A landscape with many valleys, sampled at points; each row gives a point and its height.
A ball rolls from a point to whichever of its 2 nearest points has the largest drop for the distance, and stops where none of them is lower. Distance is the straight distance between rows; heights are no part of it.
Gonan height 3.64: [139 124  70 123 151 170 124 116 103 105 101 127 136  86  67 108 109 100
 102 168  82]
tila height 3.02: [158 172 125 154 163 131 149 145  96 149 137 154 184 153 155 175 120 161
 143  83 141]
Pero height 3.23: [121 115 155 154 161 131 141 146 160 131 162 155 157 190 128 148 112 167
 134 112 155]
vov height 3.97: [103  78 143 161 129 125 128 146 197 119 151 140 166 177  80 109 112 168
 127 145 138]
vila height 1.24: [150 142 106 151 135 141 149 106 115 125  98 127 121 138  85  69 102 144
  91 110 100]
tam height 2.25: [173 108 123 157 149 136 156 136 135 140 128 168 163 133 119 116  87 161
 138 150 111]
Nuve height 1.47: [ 88 174 172 152 163  99 146 185 120 155  98 125 144 100 119 171 159 161
 131  96 166]
Pek height 6.52: [139 100 170  90 186 127 139 130 159 111 110 108 122 165  95 157 135 187
 121 138 133]
nup height 1.59: [123 197  99 137 143 166 118 173  72 138 109  81 123  90 170 135 156  87
 157  83 160]
Lare height 3.68: [113 136 142  99 126 110 115 148 167  88 114 153 117 133 168 135 164 138
 163  99 163]
vipor height 1.58: [142  85 100 120 100 124 159  85 102 133 142 175 146 109  86 134 132  92
 109 194  63]
molu height 5.49: [137 142 101 152 163 126 107 184  93 123 141 149 200  95 145 119 147 123
 160  75 163]
bel height 5.81: [121 212  96 107 127 128 120 124  74 159 125 129 202 106 166 161 117 120
 173  91 176]
varin height 3.27: [102 125 115 175 108 121 147 151 131 155 154 111 105 151 126 146 149  88
 113 113 110]
bab height 2.64: [ 93 139 204 149 166  88 150 165 146 155 124 112 155 115 130 134 153 174
 155  92 192]
kep height 1.26: [143  98  73  67  76 170 123  64  55 112 116 115 150  58 103  95  85  66
  85 131  84]
mivun height 2.63: [109 179 147 149  60 127 117 161 119 131 135 151 180 117 180 169 169 117
 173  96 158]
mim height 2.62: [141 126 128 119 117 147 143 151 157 119 100 158  92  71 117 117 113 119
 135 138  80]
kisav height 1.41: [134  91 126 137 133  97 122  99 114 143 102 177 100 106 158 115 149 113
  92 131 116]
nadi height 4.79: [132  83 206 122 179 146 175 104 166 123 160  88 146 171  95  91 136 161
  91 172 155]
bup height 3.13: [138 152 106 157  75 107  81 134 138 116 167 134 115 138 194 129 141  81
 146  75 162]
Gibon height 1.67: [156  99  85 108 125 128 142 177 122 146 126 154 121  69 170 100 145  87
 154 109 115]
fadil height 1.17: [143 158 144 164 102  90  82  89 106 140  90 125  78 143 175 131 116 109
 128 119 105]
nes height 5.31: [112 103 197 109 121 137 168  69 172 116  98 111 125 179  92 105 122 161
  95 144 103]
Levag height 1.27: [116 197 132 128 149 177 132 176  69 145 103 110 171  89 167 189 173  78
 128  85 155]
beb height 0.85: [160 140  84 124 113 130 165  98  93 143 105 131 119  96 117  48  94 105
 100 112  97]
daled height 3.16: [148 121 104 167 168 129 123 153  99 158 129  84 163 158  94 112 117 172
 110 120 120]
binim height 1.05: [152 107  72  80 154 152 143 150  93 130 122 102 104  78 171 118 114  51
 137  95 129]
nov height 5.68: [129  97 184 155 175 128 133 120 191  73 119 126 124 147  97  90 141 136
 103 125 164]
nug height 2.71: [126 159 152 165 132 121 148 164 137 162 159 172 182 169 157 155 106 153
 159 109 155]
fego height 1.39: [136  93  81 109  42 132  93  88 117 145 142 112 106 151 115 138 140 105
  79 145  71]
Giloz height 2.90: [106 148 124 180  88 141  90 178 121 120 154 130 136 147 181 147 149 103
 152  89 155]
Zudop height 4.23: [134  88 123 145 157 151 130 190 157 139 140 103 133 108  65 127 106 180
 139 165 127]
nuse height 6.07: [110  86 181 138 123 117 100 121 166  87 118 111 118 186 145 106 147 131
 116 135 138]
Ludon height 1.55: [165 122 131 139  56 146 104  90 127 122 144 113  92 176 141 134 143 122
 112 148  92]
foduz height 2.54: [104 117 103 129  67 175 146 102 113 111 165 107 126 129  65  78 130 123
 111 194 111]
papir height 0.63: [128 173 140 162 123  93 108 117 108 143  99 131  94 152 180 182 156  91
 127  87 110]
dafe height 5.00: [ 82  72 199 126 110 112 162  96 182 115 116 124 134 142  92  73 137 142
  87 161 120]
Zalam height 2.48: [107 139 111  89  61 159 164  92  70  94 174 146 140  77  61  99 138 121
 107 167 109]
davur height 2.19: [148 117  89  99 126 113 133 167 150 122  98 149 122  79 131 110 140 124
 181 142 120]
sitiv height 1.16: [115 164 165 149 155 119  95 142 110 115 110 151 125 156 179 212 148 105
 132 113 148]
sela height 2.00: [114 162 169 148 142 105 112  99 130 136 108 146  70 135 167 115  99 141
 137 127 145]
Nezaz height 5.21: [150 139 118 141 189 123 108 188 116 141 162 130 176  93 131 131 106 163
 170 122 169]
teko height 2.60: [162 119  82 156 168 146 149 144 106 165 145 139 172 131 121 117  95 124
 136 114 104]
Musak height 7.33: [120  92 198 116 198 112 122 135 192 121 123  67 155 161  58 136  89 197
 120 135 155]
zoti height 4.22: [132 132 169  75 154 130 155 135 176  97 123 137  87 128 168 146 150 165
 161 124 169]
gilep height 2.16: [152  93 139 141 126 150 150  98 131  95 153 162 127 169 112 145 139 131
  96 171 110]
mape height 1.79: [137 123 124 131  95 120 100 111 147 126 161 120  89 201 156 158 137 118
 158 154 107]
gik height 3.73: [123 112 200 161 176 124 130 117 157 152 139 123 121 125  97 128  56 191
 115 172 151]
takor height 4.00: [102 123 146 151 170  89 148 164 157 141 151 112 116 135 130 109 159 148
 151 123 188]
niki height 2.23: [151 145  79 147 168 140  76 126  92 116 124 133 154 135 173 133 112  79
 148  79 129]
Selu height 1.81: [ 95 200 206 129 136  99 142 118 130 147 103 153 162 108 179 170 142 157
 169 116 187]
pimez height 2.15: [126 172 100 123 162 128 119 158 104 114 126  85  98 114 153 152 138 115
 167 109 142]
Seno height 2.27: [104 176 179 152 125 107 147 154 142 134 111 163 201 136 157 172 139 141
 180  99 163]
ser height 2.87: [121  87  89  84  74 149 114 141 145 155 115 147  88  64 135 111  85 106
 122 153  83]
zepoz height 3.29: [173 138  94  86  78 104  86 123 142 134 118 121  95 103 166 157 138  96
 158  93  96]
lovu height 0.64: [ 84 154 200 121 156 112  97 140 161 120 127 131 118 159 179 201 127 149
 161 124 166]
Sepum height 0.97: [137 100  79 121 153 118 125 115  98 157 115 159 111  94 134 130 103  83
  88 110  95]
Fidir height 3.79: [138 115  95 134 169 170 133 134 112 130 152 110 135 106  42 139 106 138
 124 188 113]
tamor height 1.86: [147  94 133 142 156 122 123 119 127 113 131 182 132 132 131 117 135 130
 136 166 110]
fizap height 3.44: [ 93 136 160 167 113 104 115 168 130 158  77 116 116 105 124 110  94 155
 141 109 113]
Dele height 3.10: [116 188 127 110 148 118 146 158 135 111 135 148 146  84 150 139 175 137
 166 101 189]
kam height 1.75: [164 126  93 156 100 176  92 118  99 115 134 116 107 145 161 112 104  97
 112 131 104]
nusif height 3.48: [134 156 126 161 168 141 117 156 113 146  97 106 166 145 119 152 113 168
 132  81 128]
surit height 2.43: [ 97 115 164  75 107 154 172  52 107  73 175 138 133 142  67 140 160 125
  97 200 128]
nilug height 0.58: [152 102  57  94 138 136 144 123  83 156 132  98  76 106 150 144 118  42
 111 130  96]
fal height 3.72: [130  95 106 148 115 122 108 141 111 148 127 103 145 157 108  88 119 187
 107 154 133]
zavu height 2.33: [111  95 138  98 134 159 137  89 131 103 157 138 145 145  71 140 142 151
  95 208 115]
vodok height 3.52: [127 107 113  98  72 104  93 120 159 118  96 119  80 121 132 141 145  98
 154 146  87]
rido height 1.76: [123 129  76 137 141 135 150  98 147 134 167 140 112 164  79  94  96 158
  90 127 113]
kug height 6.48: [100 113 116 136  88 110  83 129 164 114 124 101 105 162 152 104 160 146
 118  94 130]
Vufa height 1.98: [174 139  99 156 126 133 100 105 113 112 130 150 140 167 167 125 112 110
 143 106 122]
debut height 1.54: [147 102 106  90  46 149 128  73 101 133 147 157 117  68 100 132 132  74
  89 179  71]
Mekab height 3.26: [132 133  81 104 124 128 102 123 126 111  82 100 100 128 109 128 156  95
 135 123  81]
Reni height 2.46: [ 94 128 140  69  52 144 142  47  88  62 176 149 152 111  80 112 171 136
  83 186 127]
Mip height 1.68: [105  91 159  89  76 129 155  70 130 141 151 151 100 137 116 110 116 166
  53 186 107]
Por height 3.51: [137 129 107 105 108 142 102  79 120  88 109 137 101 117  90 101 125 114
 116 164 103]
zasi height 2.77: [118 128  99 107 161 141 121 168 109 130 106  99 102 121 112 150 160 127
 135 116 116]
dozo height 4.29: [125 103 188 143 159 141 166  74 136 141 151 118 117 150 110  96  84 170
  91 198 142]
Nar height 6.00: [119 119 157  93 148 105 123 124 160  94  78 117  77 157 109 151 167 156
 106 111 117]
rikup height 1.49: [124  97  93 106  58 139 115  82  92 159 173 124  84 111 136 116 124 100
  83 182  90]
Neb height 1.28: [165  87  71 107  68 131  88  94  93 148 117 115 129 104 120 114 135  76
  77 111  67]
Sesad height 2.91: [130 124  93 148  99 110 141 127 163 137 154 148  72 147 129  95 136  78
 134 111 131]
rik height 3.04: [130 170 109 118  89 103 107 148 110 160 105 116 130  91 182 152 124  70
 170  67 110]
rurap height 2.38: [118 121 100 124 130  96 139 125 161 115 136 144  90 143  93  96 122 137
 120 127 149]
korof height 1.56: [117 128 101  98  91 130 154  69  80 155 158 156 108 109 108 103 100 142
  73 183 112]
Zotu height 7.94: [150 127 203 139 174  95 140 149 205 147 152  80 167 144  81 136  88 187
 118 114 183]
lig height 0.69: [108 206 147 126 176 110 133 167  91 160  74 117 163  81 134 161 143 139
 152  81 151]
dubel height 4.80: [146 124 160 127 167 134 141 186 157 141 149 123 158  98 108 141 101 190
 168 131 149]
keru height 4.43: [ 93 116 164 100 150  93 152 164 195  99 125 145 154 151 127 171 162 154
 148  84 162]
Lize height 2.72: [140 191 102 117 181 115 141 154 122 118 147 128 123 136 157 170 153 130
 160 108 185]
Reku height 2.69: [111 145 102 150 105 119  86 149 124 141  84 129 143 102 157 138  94 111
 156  95 101]
zibok height 2.52: [141 149  93 132 164 185 116 156  92 105 122 129 149  89 164 153  81  71
 147  58 136]
ber height 2.17: [127 117 135 103 109  97 100  92 174  98 160 104  85 178 162 147 150 120
 169 156 157]
zade height 5.61: [125 125 148  99 123 102 143  71 167 116  97 113  86 188 112 121 147 151
 106 153 109]
fevu height 2.89: [144 149 193 178 147 133 131 132 120 144 123 131 112 145 151 126  89 177
 117 133 145]
dedit height 5.67: [109 167  68 123 136 112 122 149  89 154 131 133 196 105 165 120 143 102
 161  64 158]
fugu height 2.70: [129 105  75 153 106 153 135 147 102 119 151 116 130 133 100  88 157  90
 142 181 108]
Sulos height 1.12: [162  92  70  97  83 161 126 108  95 126 101 106 133  93 128  75  96  79
  96 119  82]
som height 4.34: [ 95  90 180 155 116 109 146 152 166 146  93 121 117 128 120  93 117 164
 126 156 119]
tubig height 4.99: [121 110 203 140 180 118 169 139 174 103 154  98 115 153 119  91 154 150
 133 132 175]

Call two points neighbours if one is among the 2 nearest of the other. Go from one point of each pair to the other, from neighbour to neighbour, staying as low as possible. Name the highest point that can't be avoided.
beb / nug -> bup
pimez / Reku -> vodok
lovu / papir -> sitiv

Where does a ball stop that starts at each point below?
bup -> Sulos
Musak -> Reku
niki -> Sulos
dedit -> pimez
ber -> Sulos
foduz -> tamor
nuse -> lig
nadi -> papir
